Points on a hilly landscape, in no order, each with its height.
From any point a ball rolls to the lowest of the 2 points nearest to it. It stops when none of these is lower. Distance is the straight distance between rows; heights are no part of it.
<942>: -70 -281 -197 423 -264 257 501 337 67 87 -21 434 91 -20 208 234 206 446
 339 101 -27 -562 -112 244 61 -326 208 141 227 -346 -298 199 177 -302  height 254
<986>: -178 81 -152 -207 -111 -33 60 24 -95 -80 134 92 78 -48 195 14 30 23 -18
 228 438 -85 -257 -38 -25 171 86 66 85 187 43 131 -3 -5  height 207
<1118>: 81 -82 -157 437 15 -11 46 -169 45 -119 -92 -239 29 -47 -65 371 -24 74
 -231 19 -41 63 94 82 258 -252 30 -95 -349 -239 16 -11 160 90  height 569
<570>: 270 -312 12 -164 -126 -15 265 -357 -215 -407 254 -832 -17 125 -174 7 26
 30 351 -29 -284 375 83 -254 320 -351 -213 228 -32 -505 110 -340 467 85  height 539
<378>: 214 -188 310 -24 193 59 276 -161 -42 -205 -105 -368 89 -59 -119 90 -199
 -226 -4 -179 -265 547 514 -314 259 -188 -98 -234 -499 -379 56 -161 219
 -34  height 614
<387>: -70 -65 -256 138 -217 -37 19 252 -122 157 58 224 161 -191 180 376 46 400
 265 195 536 -681 -596 88 -239 107 152 225 34 55 -250 150 157 229  height 613
<12>: -2 -182 -258 -17 27 294 -90 253 -84 483 -54 599 -103 -108 -103 -51 114
 429 364 108 284 -298 -386 -76 -371 446 9 163 -39 393 -169 299 -145 -145  height 358
<1410>: -170 -85 -97 204 -158 -199 166 -192 -76 -118 36 -399 58 -11 37 151 -71
 -9 162 235 75 -637 -144 329 62 -222 167 208 68 -401 -15 -170 306 86  height 476
<582>: -177 -7 -85 84 -151 -229 -154 114 -264 3 16 131 -97 -287 62 288 -87 303
 36 105 413 -680 -477 111 -166 192 -46 173 28 16 -70 59 71 136  height 584
<850>: -129 40 313 -173 197 57 -324 -57 21 184 140 -92 -367 -156 -46 78 -237
 205 -191 -193 -215 350 -29 -4 -68 38 -88 -162 194 193 222 188 -406 190  height 455
<611>: 78 -269 -244 -104 -43 227 -554 107 -121 105 -119 240 -41 -123 -120 174
 -333 279 279 -122 260 -566 -502 73 -508 231 -134 404 -11 405 11 -11 -68
 184  height 234
<493>: -21 57 114 34 288 2 -14 197 133 233 -196 286 -67 122 90 -294 -115 -305
 -390 -21 -129 593 405 -334 92 -103 26 -422 -39 48 -84 107 -362 -62  height 520
<555>: -53 -104 -180 -31 139 204 -330 113 -119 300 -103 244 -517 -61 -78 -149
 -191 103 -38 -119 121 -220 -328 86 -319 426 67 84 -45 245 218 239 -296
 -43  height 574
<585>: 221 316 68 -390 176 49 -161 140 133 -109 35 37 -147 44 52 -291 -34 -227
 -348 -294 170 767 71 -435 183 71 -87 -149 -20 120 258 -40 -391 -204  height 403
<1327>: 56 -170 111 -237 341 218 80 106 121 232 -45 238 -480 161 -81 -214 -130
 -117 -263 -222 -53 418 26 -190 -165 132 -170 -145 -5 166 298 279 -487
 -124  height 570
<1244>: -265 -370 -99 -107 25 68 334 -64 86 -49 -4 52 171 10 105 -70 -171 131
 494 280 94 -713 -200 222 -137 -64 58 175 261 -83 -69 -37 105 -78  height 412
<665>: 138 -82 5 -84 -361 -83 -35 -195 92 -173 -42 -280 224 51 -83 527 -84 132
 28 54 140 -460 -332 123 -99 -198 -448 468 133 -91 145 -238 341 222  height 533
<279>: 37 -84 -382 64 -358 92 118 262 -24 -14 156 196 280 -53 178 516 267 372
 149 222 341 -368 -425 71 10 -186 -64 192 -15 -149 -53 82 169 -46  height 643
<1435>: 92 -43 -5 -92 45 -16 90 -193 263 -149 102 45 150 111 -98 128 40 242 -140
 -52 -114 253 66 -141 199 -62 -272 -187 -157 139 109 52 -72 33  height 540
<1333>: -64 -269 -305 49 7 -74 380 -7 37 -285 317 163 73 226 210 55 307 219 207
 187 -154 13 145 -90 408 -367 -116 -282 65 -433 -171 90 59 -164  height 420
<944>: 198 -125 229 -225 307 44 67 -34 -73 -119 -138 -182 33 -102 33 -77 -139
 -208 -251 -116 -124 686 524 -445 332 -259 -3 -400 -381 -211 -69 87 55
 63  height 609
<1479>: -442 -61 203 192 311 -167 62 -205 38 203 -47 44 -59 -214 -50 -48 -205
 -73 24 187 -160 -120 359 100 26 -71 277 -286 35 -149 -208 100 -105 -57  height 335
<772>: -119 -343 140 -298 82 -38 162 -317 -261 -463 325 -399 -33 -8 95 39 101
 10 318 165 -219 135 88 84 170 -427 -181 -73 138 -346 -102 -128 304 235  height 493
<169>: 26 202 23 251 -99 -93 -426 -21 -52 123 -32 116 -223 -67 -81 85 286 52
 -291 -330 -73 -336 -288 408 -463 249 -82 90 -135 400 -37 47 12 184  height 397
<1443>: -272 -37 -110 344 107 -278 265 148 19 59 -14 427 131 1 360 -207 172 -35
 -55 249 -6 65 328 -63 233 -104 255 -389 165 -98 -471 138 -41 6  height 773
<251>: -139 -392 -284 -327 -97 8 138 -170 -232 -371 205 -337 -4 64 -10 27 -236
 29 543 363 202 -329 -288 -20 62 -246 -144 296 214 -307 109 -189 270 113  height 688
<671>: -213 -75 222 -147 196 -231 -204 -222 -77 -66 68 -100 -157 -217 -112 213
 -235 258 -108 3 -121 -32 -29 -53 -15 17 -173 -187 76 -3 171 99 -212 170  height 496
<1123>: 15 -10 41 -73 -123 39 241 -154 -161 -337 272 -425 93 13 230 16 248 -255
 79 169 -58 293 115 -23 262 -383 40 -74 65 -283 -25 -142 333 149  height 524
<1283>: 110 -428 -199 -64 63 445 85 332 -104 267 -142 676 -17 -242 -43 164 59
 614 492 68 297 -459 -308 -135 -277 197 -155 123 -62 197 -219 257 -74
 -115  height 302
<852>: -165 -402 -108 327 270 -59 449 121 114 47 -105 613 17 22 189 -148 75 205
 -102 208 -98 83 319 -154 215 -302 119 -349 121 -160 -460 353 -30 -77  height 749
<1212>: 225 -142 39 383 120 137 312 -57 94 -80 -245 -168 119 9 -20 116 -88 -183
 -142 -122 -122 334 359 -16 238 -116 71 -184 -453 -335 60 -95 165 -91  height 593
<679>: -262 113 221 -579 155 -139 -18 -43 -115 -115 304 -33 -183 -63 120 -247
 -84 -136 -83 78 88 395 -14 -216 93 33 -18 -87 217 36 262 87 -251 -93  height 723
<283>: -249 94 428 -405 98 -215 42 -356 -217 -166 180 -480 -4 -132 -95 -220 22
 -314 266 242 -194 199 174 -33 73 -14 68 -38 239 -139 102 -194 105 68  height 680
<1466>: 105 485 326 131 -47 -47 -194 158 -105 -6 -119 -345 390 -111 83 -188 113
 -590 -17 -19 -119 542 583 -529 342 -296 160 -284 -164 -77 -274 -374 -2
 120  height 226
<478>: 46 214 64 257 -54 -135 57 -69 123 -195 72 -235 356 52 -10 235 247 -186
 -56 6 -310 303 467 -71 318 -418 -113 -317 -236 -263 -230 -287 157 27  height 123
<903>: 86 597 -81 193 111 -165 -370 422 123 89 -270 553 176 279 213 -509 100
 -239 -341 -30 -33 142 181 -131 119 162 153 -275 89 183 -258 -99 -390
 -133  height 809
<960>: 133 -25 239 7 -4 -88 -472 -219 -37 -19 -167 -346 -197 -94 -284 212 -192
 90 -228 -278 -68 -119 -195 30 -200 130 -303 288 -30 312 261 -177 9 323  height 554
<1051>: 42 215 -48 -97 -191 -43 262 -50 31 -212 73 -200 280 152 325 -210 231
 -362 25 149 131 106 90 36 242 -150 185 -25 29 -27 1 -200 215 -16  height 552
<616>: -272 -57 -37 43 204 -235 -99 -140 -206 1 129 12 150 -72 88 -118 26 -504
 222 194 -315 306 668 -121 194 -369 108 -573 -95 -401 -480 -88 129 -62  height 186
<311>: 146 334 14 176 -39 18 -431 6 -19 404 -151 -134 -403 32 -204 -273 12 -297
 -275 -423 -175 110 -76 294 -339 438 294 152 -84 215 287 43 -164 -9  height 262
<416>: 198 647 0 334 -67 -5 -566 219 44 387 -44 11 -252 105 -71 -368 239 -318
 -384 -356 -220 375 100 108 -240 247 273 -108 -62 295 -20 -68 -302 69  height 321
<380>: 51 244 -225 335 8 0 223 68 249 -189 -62 15 398 411 231 -350 198 -439 115
 113 -172 127 416 -23 369 -357 233 -317 -2 -269 -340 -362 4 -105  height 122
<1048>: 31 -336 -105 -4 23 -8 64 -302 -385 -329 417 -558 -284 116 133 -37 186
 -207 491 108 -381 77 123 395 141 -462 -31 -108 217 -523 -314 -191 423
 91  height 528
<1157>: -95 -225 -271 123 131 -49 339 -155 87 -125 257 -19 4 105 125 -76 67 20
 97 204 -84 236 254 -195 391 -353 54 -378 -60 -240 -147 101 16 3  height 456
<1248>: -207 9 35 248 -86 -340 -59 -61 -41 -45 101 87 -31 -216 31 416 62 412 -23
 98 140 -508 -295 133 -34 -50 -230 20 97 15 -115 -17 15 164  height 553
<1129>: -37 403 -87 -7 -44 -125 20 104 9 -229 -69 158 267 82 259 -153 241 -296
 -193 133 181 94 191 -83 264 21 104 -216 -99 -16 -58 -138 -51 -139  height 537
<888>: -150 -114 -43 416 62 114 -22 59 225 148 -37 359 -119 -20 10 -10 -93 461
 7 34 91 -460 -256 351 -301 185 255 71 45 364 -300 211 -139 168  height 634
<303>: 4 -362 -472 -182 -211 167 165 -106 48 -91 160 -125 281 200 -132 253 -140
 145 452 293 186 -292 -301 -61 54 -193 -155 345 64 -263 171 -72 206 -33  height 670
<420>: -89 -313 -162 -147 -155 -79 251 -92 -114 -437 377 -128 37 146 96 245 220
 180 258 54 -292 -145 5 164 251 -554 -253 -91 130 -547 -49 -5 224 11  height 459
<1158>: -30 -146 126 -102 297 137 194 -32 153 157 -213 87 -199 88 -26 -217 -175
 -281 -252 -71 -54 405 242 -232 41 101 -19 -185 -139 84 187 134 -319
 -186  height 547
<109>: -54 -307 204 -162 223 177 254 -218 -34 -44 -105 -275 -127 -77 -16 -187
 -237 -205 -5 108 1 284 176 -189 206 -111 63 -87 -94 -119 166 80 44 53  height 578
<605>: 138 -316 -65 101 -58 119 194 -236 56 -245 -77 -497 55 8 -128 252 -226
 101 7 77 -6 -22 -49 6 233 -252 -95 176 -132 -254 232 -131 262 143  height 542
<361>: -346 414 361 -145 -47 -415 -85 -9 -17 207 125 -117 -33 -100 148 2 -53 -9
 -132 78 79 -262 -190 262 -262 214 256 9 229 112 -13 64 -149 199  height 461
<1425>: 67 -44 -263 -219 -196 46 -539 158 -202 151 35 332 -3 -180 -98 174 108
 127 166 -181 333 -482 -603 137 -556 395 -63 394 -72 409 3 69 -5 108  height 288
<495>: -8 398 73 308 149 -168 -546 304 3 400 -60 484 -141 -6 124 -118 76 -126
 -448 -221 -351 499 215 75 -229 46 111 -385 195 171 -309 128 -400 77  height 409
<560>: -18 -266 -341 19 -123 71 307 -85 -211 -149 373 -325 -133 338 253 -201
 246 -370 467 93 -218 -147 64 342 154 -298 156 -47 156 -552 -162 -120
 361 -272  height 563
<923>: -519 162 289 -81 235 -333 92 -20 -101 206 88 11 -97 -127 189 -184 -206
 -59 45 179 -8 -268 30 182 -116 112 399 -179 270 -69 -139 162 -187 38  height 404
<1446>: 194 409 -134 153 154 134 -266 391 265 86 -203 530 -80 361 39 -521 130
 -250 -375 -180 -144 421 149 -124 -96 260 -28 -223 6 329 -80 -70 -507
 -168  height 820
<894>: -66 361 573 91 -45 -59 -56 -103 91 183 -86 -322 245 -196 42 66 76 -282
 -161 27 -256 344 449 -75 26 -164 227 -176 17 100 -138 -174 49 170  height 318
<326>: 270 126 473 -286 -34 -150 -205 -169 -238 -74 -74 -624 -68 -313 -295 105
 -79 -82 -174 -190 -58 574 146 -445 137 106 -130 239 -87 -68 363 -204 85
 19  height 464
<557>: 38 -49 -246 -48 13 167 158 369 -32 345 -98 811 -146 -16 -55 -196 270 309
 114 59 155 -65 -92 -257 -149 462 -145 -103 0 320 -211 365 -255 -357  height 414
<334>: 279 -134 -131 -19 -133 387 -184 27 152 56 -145 140 20 153 -186 34 -19 6
 -43 -170 58 -38 -327 158 -317 305 -121 341 -202 558 185 51 65 14  height 606
<299>: 269 -73 -434 -154 -191 75 278 -42 102 -306 41 -70 324 279 -118 180 -1
 -51 150 6 191 131 -77 -169 179 -4 -292 155 -342 -264 333 -210 260 -324  height 668
<1105>: 81 -264 28 -584 35 116 -74 -153 -98 -195 22 -241 -88 -38 -162 -7 -369 84
 -45 2 270 175 -251 -315 64 56 -222 234 -36 157 393 122 21 19  height 22
<822>: -132 -293 -120 270 97 211 125 -130 314 26 -50 109 -44 13 -110 105 -221
 483 115 152 71 -371 -254 116 -61 -33 31 141 48 262 -26 103 -91 100  height 598
<486>: -379 -392 -3 -166 139 -3 156 -79 -172 -308 198 70 -89 -166 196 68 -218
 354 235 245 161 -307 -148 -93 132 -170 -62 -89 199 -100 -62 149 -53 187  height 369
<1447>: 232 285 327 -383 16 -72 -230 -28 -79 -111 93 -345 -98 -169 -103 -52 20
 -113 -301 -301 17 754 139 -435 222 43 -164 -16 -38 63 340 -30 -206 -90  height 432
<594>: 56 -128 -163 406 16 185 343 133 249 78 -175 594 77 98 27 -65 180 321 -54
 138 -37 -237 108 126 -56 95 6 -54 -18 126 -353 250 -11 -285  height 706
<76>: 296 -23 297 -315 -10 -217 62 -252 -173 -404 88 -652 100 -157 -311 127
 -72 9 -30 -157 -79 489 92 -447 277 -53 -301 237 -244 -206 285 -303 259
 105  height 488
<531>: 55 -150 -201 53 225 -46 266 -86 201 -159 42 69 156 287 65 -260 65 -139 6
 96 -124 434 476 -384 416 -352 -81 -467 -200 -207 -203 -107 -81 -50  height 486
<368>: -150 66 208 -361 -119 -248 94 -313 -241 -268 99 -523 73 -107 -107 -32
 -150 -188 174 260 106 -144 -164 17 3 -7 -15 334 224 -88 143 -207 251
 191  height 654
<13>: 61 230 -251 115 4 41 -70 414 -44 253 -112 802 -154 68 -28 -339 309 100
 -157 -69 -1 -107 42 -52 -178 521 -70 -169 -31 367 -168 210 -318 -374  height 451
<620>: 273 -239 -271 -76 -161 43 321 -14 69 -434 146 -114 152 295 -37 340 48
 139 -59 -182 -157 170 51 -36 350 -285 -324 -56 -347 -512 194 -86 219
 -122  height 683
<46>: -98 -37 -12 429 -42 17 334 250 74 215 -106 642 -6 -94 48 6 144 563 150
 70 68 -521 -55 235 -139 222 169 23 176 185 -456 285 19 -133  height 675
<710>: 28 -315 -161 433 141 178 376 37 197 -12 -153 465 4 81 34 28 73 319 -93
 118 -68 -61 245 62 181 -213 7 -154 -89 -191 -229 272 13 -173  height 728
<1344>: 311 423 313 -139 137 211 -370 148 29 204 -57 -8 -306 65 -22 -143 33 -279
 -283 -556 -344 771 192 -76 -160 173 -94 -105 128 104 314 -34 -349 -142  height 178
<1074>: -108 147 -52 154 149 14 -390 274 -73 375 105 512 -489 50 98 -149 156 134
 -170 -326 -213 156 -131 224 -330 278 30 -152 236 260 -32 317 -396 44  height 502
<1295>: 236 -92 -354 -4 -259 115 -85 109 24 -132 96 197 183 23 69 463 309 277 8
 -6 287 -162 -392 82 -84 -13 -298 170 -221 69 56 97 200 30  height 662
<218>: 8 137 208 225 137 54 185 1 273 163 -369 255 95 97 -43 -115 -11 -249 -243
 -47 -181 -5 370 319 -38 187 257 -151 -203 51 -150 26 7 -213  height 253
<895>: -132 317 -102 300 166 -334 -93 315 11 172 -139 602 184 36 322 -313 44
 -127 -286 198 -22 219 348 -241 160 31 216 -447 220 89 -479 -24 -238 -29  height 794
<528>: -109 431 377 -138 10 -115 -328 62 -76 229 34 20 -217 -178 143 43 -34
 -136 -319 -225 -26 -40 -158 342 -308 192 187 41 216 202 128 161 -157
 158  height 463
<1227>: 192 82 -58 -176 -20 148 257 -53 175 27 -229 -220 133 139 -188 -251 -128
 -353 -19 -77 252 295 -22 -198 50 383 51 240 -177 124 390 -182 74 -336  height 596
<170>: 226 -49 88 22 -182 230 -443 -41 14 131 -179 -173 -248 -2 -246 -6 -185
 -41 -57 -349 -24 -150 -327 152 -388 268 -84 399 -47 570 320 -7 -17 222  height 582
<138>: -55 129 -178 29 41 155 -478 243 -220 378 108 337 -613 73 45 -245 105 34
 -88 -361 -146 -69 -347 282 -493 403 119 42 140 188 245 298 -296 -29  height 541
<647>: -1 -273 -144 5 127 155 71 -92 253 -16 -24 160 16 63 -123 87 -48 448 -18
 23 -9 1 -56 -97 80 22 -204 -114 -96 240 18 206 -170 29  height 567
<446>: 4 -420 -185 214 -267 154 222 304 -33 -26 -42 294 141 -171 75 367 -90 568
 520 74 108 -885 -319 178 -78 -309 -1 263 227 -395 -120 -56 104 -168  height 322
<230>: 63 330 39 211 40 45 63 88 109 -62 -139 -213 381 195 174 -440 108 -603 92
 88 -74 377 518 -270 384 -271 289 -313 -89 -146 -291 -363 44 21  height 177
<7>: -185 -162 114 -230 82 81 108 69 129 142 -140 155 75 -50 -15 -131 -373
 130 260 161 171 -677 -233 243 -289 268 141 209 179 179 63 126 -104 -35  height 462
<407>: -159 -334 -211 -207 -215 -33 234 115 -126 -135 109 69 259 -6 148 205
 -150 292 653 284 166 -876 -271 213 -96 -174 -52 319 346 -323 -108 -160
 202 -7  height 371
<177>: -30 -149 115 -100 26 -175 -329 -241 -104 -217 -49 -205 -108 -185 -256
 320 -264 250 -122 -66 7 -195 -179 -39 -33 -17 -399 91 -53 49 194 -99
 -45 251  height 526
<351>: 183 -220 334 -301 226 132 354 -189 18 -49 -8 -434 -31 -42 -68 -247 -106
 -197 -7 -59 -7 531 215 -478 216 20 -48 101 -64 36 313 -94 10 -36  height 601
<481>: -351 206 172 -360 157 -284 7 -164 -190 -135 308 -181 -67 -75 0 -246 54
 -365 53 188 -89 409 284 -233 229 -86 70 -331 140 -167 -42 -142 -108 -48  height 702
<482>: -203 -380 -75 55 -41 41 286 148 -179 -145 35 400 -49 -228 255 207 15 487
 243 177 188 -388 -134 -34 121 -57 -102 -105 134 -166 -164 249 67 -6  height 317
<637>: 191 424 370 54 -38 20 -448 -14 -97 438 -99 -419 -397 -151 -224 -14 -65
 -225 -189 -384 -305 294 26 107 -272 297 173 245 138 92 404 -41 -146 71  height 194
<1463>: -120 261 199 20 23 -184 241 -76 110 67 -148 -128 318 31 68 -237 47 -309
 -51 128 -103 -220 363 314 19 61 396 -198 -137 -155 -166 -22 152 -85  height 323
<962>: 247 15 288 -80 -141 -215 130 -262 -296 -330 144 -863 116 -120 -186 208
 253 -134 92 27 -223 433 212 -326 292 -304 -174 97 -181 -488 78 -452 460
 162  height 514
<675>: 64 423 458 -164 164 107 -298 89 -90 479 -55 -262 -322 -157 -106 -44 -162
 -292 -115 -280 -264 640 220 -59 -173 78 125 -90 146 -115 329 18 -315
 -51  height 110
<882>: 71 279 -167 250 -202 -93 -5 208 96 34 1 354 121 58 235 152 363 164 -162
 1 258 -272 -264 263 -179 181 126 57 -12 372 -271 120 29 76  height 503
<60>: 148 39 56 -181 -116 151 334 -108 28 -169 -49 -400 193 112 28 -182 36
 -404 52 79 155 130 26 -51 158 66 139 210 -107 -5 249 -228 302 -113  height 576
<25>: 184 -491 -316 -23 3 389 -218 30 81 -15 -150 36 134 -29 -132 260 -475 287
 330 66 302 -441 -409 -39 -261 37 -165 375 -61 276 117 -22 -31 160  height 175
<1374>: 107 404 483 -73 4 -47 -85 -79 -93 68 -76 -461 218 -168 -44 -95 87 -417
 -39 -55 -158 558 455 -461 211 -9 138 -106 -70 -40 14 -283 -7 -35  height 268
<265>: -45 180 355 -34 108 58 -246 23 141 239 -21 -25 -207 -56 32 4 -25 -3 -268
 -153 -166 247 17 150 -144 98 89 -46 142 388 145 81 -213 179  height 415
<589>: 179 -392 -293 132 -100 337 280 330 -128 120 -71 636 43 -141 59 312 189
 601 289 42 237 -307 -226 -51 6 39 -181 8 -128 -26 -192 380 71 -148  height 239
<510>: 231 342 -243 132 -84 61 27 219 163 47 -239 535 128 222 -99 -290 247 -44
 -149 -23 26 -112 58 101 -147 492 -27 -58 -243 281 -95 1 -166 -432  height 482
<963>: 25 376 75 250 -195 -329 -133 -54 154 211 -83 -64 44 -25 -12 144 268 29
 -354 -107 159 -457 -176 403 -289 175 62 104 -114 286 -181 -7 103 206  height 450
<934>: -82 251 -207 -279 -92 4 -117 219 51 185 178 416 54 27 164 -67 189 71 12
 67 425 21 -415 -104 -283 333 140 84 101 436 -46 201 -219 -152  height 281
<1143>: -364 -79 192 208 188 -59 46 -291 19 58 133 -158 118 -176 -138 62 -105
 -238 180 163 -332 204 585 -82 122 -382 116 -422 -50 -283 -383 21 57 71  height 256
<1409>: 9 -131 40 127 420 -35 -99 238 205 297 -126 650 -218 127 9 -272 -3 -9
 -476 -68 -246 550 337 -232 -61 -58 -52 -397 58 154 -229 299 -423 -35  height 491
<840>: 213 322 -191 -350 -14 249 -322 176 105 -16 160 195 -150 58 -7 -222 114
 -180 -292 -386 306 537 -182 -238 -9 191 -132 33 -64 374 253 131 -328
 -229  height 373
<329>: -123 -76 381 -379 147 134 82 -108 -169 -23 -105 -319 -205 -203 62 -156
 -354 -303 -73 136 102 31 -27 25 -6 159 210 150 119 -17 300 29 13 24  height 608
<1439>: -229 30 -2 -317 149 -16 -223 94 -84 235 95 226 -373 -70 53 -75 -235 90
 -16 16 186 -42 -293 -34 -149 306 -33 -3 259 72 344 283 -361 -106  height 604
<1072>: -237 -288 -363 188 -156 -105 379 221 -241 -173 289 205 -24 80 384 85 322
 170 195 144 24 -190 61 45 329 -324 120 -198 208 -426 -283 121 205 -157  height 378
<1208>: -8 -49 -95 18 -380 -248 119 -176 -128 -141 42 -466 127 157 -56 365 3 -61
 103 135 82 -547 -295 162 -52 -371 -248 468 157 -463 98 -365 430 164  height 510
<901>: 179 -350 -58 -167 -273 -121 146 -245 -215 -408 205 -774 -18 218 -164 215
 -26 22 288 -8 -273 -53 -110 3 206 -517 -339 420 108 -507 168 -391 476
 203  height 562
<746>: 190 203 2 58 109 -4 55 -6 285 -167 20 -81 222 216 -80 -142 94 -17 -165
 -62 -103 540 332 -438 415 -168 -135 -310 -227 108 -12 -210 -147 40  height 515
<171>: 10 93 -11 147 225 -79 -404 180 36 257 31 528 -285 73 39 -114 44 193 -415
 -262 -336 480 147 -24 -69 75 -77 -406 95 236 -154 319 -400 88  height 452
<596>: 28 -112 121 188 117 239 -40 63 185 174 -256 411 -148 38 -121 -168 17 8
 -224 -135 -199 -92 69 382 -313 345 74 -26 -124 278 -68 212 -143 -132  height 166
<1401>: 16 -259 84 -8 -198 -70 -111 -155 68 -231 -186 -370 132 -33 -65 262 -480
 229 224 89 106 -638 -224 119 -162 -267 -282 434 322 -35 83 -391 153 366  height 557
<1251>: 143 -29 1 -65 -132 55 74 -154 247 -56 -158 -120 174 157 -269 164 -117
 -19 27 -36 22 -166 -115 83 -78 216 -216 324 -55 239 285 -138 239 -71  height 632
<1229>: -69 74 -139 65 -191 -42 -511 121 -219 135 93 291 -249 -84 -31 31 231 138
 -34 -354 81 -503 -470 319 -574 348 -140 286 -80 473 -24 116 -34 210  height 344
<784>: 190 -320 283 -86 46 4 116 -342 -45 -273 -195 -611 2 -57 -255 168 -375 77
 125 -108 -110 136 82 -237 202 -38 -231 249 -150 -179 336 -226 260 131  height 516
<1328>: 136 526 74 443 35 -40 -474 214 112 301 -176 215 -55 15 -4 -104 70 -279
 -473 -187 -291 429 332 56 -78 78 222 -219 -200 263 -332 -37 -228 161  height 364
<1255>: 45 244 -290 460 -174 -101 131 57 140 -161 68 -109 297 259 193 77 247
 -184 -84 63 -186 165 260 -18 410 -463 106 -280 -58 -307 -201 -285 89
 -47  height 55
<914>: 159 183 -346 106 -195 179 -183 248 -30 242 -19 513 32 102 -39 -154 353
 52 -38 -62 230 -289 -296 292 -475 450 173 175 -282 396 -243 208 -13 -32  height 523
<625>: 277 -116 174 -144 -3 376 -20 -20 110 183 -185 -227 -219 59 -196 -163
 -209 -183 -142 -276 72 383 -125 -207 -130 355 -37 307 -104 373 445 16
 -59 -80  height 619
<457>: -241 -162 -282 200 -245 -33 405 187 -137 -48 221 65 64 84 372 100 254
 148 328 213 30 -532 -99 330 129 -282 258 77 220 -491 -284 103 255 -104  height 327
<1448>: 11 -347 -257 -278 54 166 -203 -97 -55 -44 -127 -99 -24 -88 -130 130 -479
 192 198 162 417 -267 -412 -221 -32 58 -188 277 -56 124 237 64 -33 176  height 116
<556>: -179 135 62 178 77 -284 -223 -104 -53 -3 39 184 -121 -198 -55 257 83 133
 -260 32 -22 -112 -21 119 18 109 -142 -237 -62 113 -30 119 -119 48  height 535
<567>: -70 28 -131 244 -136 -165 229 -70 219 117 -201 -150 217 49 -98 -60 -68
 127 90 97 115 -741 -56 461 -153 86 326 137 -72 -232 -44 41 214 -81  height 429
<433>: 74 382 -188 -278 -145 150 -394 172 51 153 250 290 -41 83 46 -126 225 -56
 -83 -233 251 193 -385 4 -385 331 46 150 54 514 126 168 -224 -101  height 329
<307>: -159 -386 35 236 189 21 230 -319 -56 -178 10 -368 -53 -114 -75 36 -167
 -220 366 55 -327 -250 316 338 174 -425 206 -63 4 -614 -138 -122 287 -57  height 370
<562>: 80 162 -22 -375 -98 23 -216 -72 -42 -88 79 -177 -14 -157 -44 61 -68 -74
 -197 -56 425 245 -282 -95 -19 183 -45 228 14 273 324 49 7 -26  height 115
<1316>: 53 524 -63 -121 -96 -125 -3 150 203 -10 -24 289 280 181 -7 -207 218 -145
 -162 38 151 -33 12 11 3 305 -4 -53 -45 279 78 -108 -194 -311  height 509
<587>: -243 203 -55 248 -172 -389 139 -60 -68 -77 138 -82 117 -52 124 267 211
 72 -47 168 148 -408 -86 216 98 -120 52 -8 50 -201 -143 -9 190 130  height 517
<1475>: 5 130 570 57 70 77 -110 -166 161 106 -124 -221 68 -170 -67 137 -15 -75
 -211 -101 -285 264 251 105 27 -36 110 -38 39 286 30 -18 -15 186  height 365
<547>: -38 236 184 3 -55 -183 149 -172 154 171 -198 -277 253 -22 -115 -172 -82
 -95 -84 38 49 -494 60 406 -137 125 375 117 -40 -16 41 30 122 56  height 381
<756>: 59 -113 -271 -334 -193 22 141 -129 114 -208 105 -65 365 218 -210 252 -94
 7 264 137 156 -134 -216 -103 14 101 -343 318 -30 -17 329 -124 272 -139  height 652
<687>: -37 29 313 -410 -56 -73 -79 -159 -323 -184 -108 -570 -142 -252 -161 -79
 -343 -191 -8 109 192 -56 -109 -13 -34 108 45 418 195 -44 356 -187 186
 93  height 633
<883>: -202 -208 122 295 155 -31 127 -384 168 -79 3 -405 55 -147 -287 157 -219
 -28 245 74 -333 3 398 103 151 -366 119 -114 -99 -309 -134 -153 211 45  height 324

For each start below, name the point where the ball stops.
<963> -> <1105>
<1129> -> <589>
<493> -> <675>
<378> -> <1105>
<570> -> <1105>
<138> -> <675>
<279> -> <1410>
<895> -> <942>
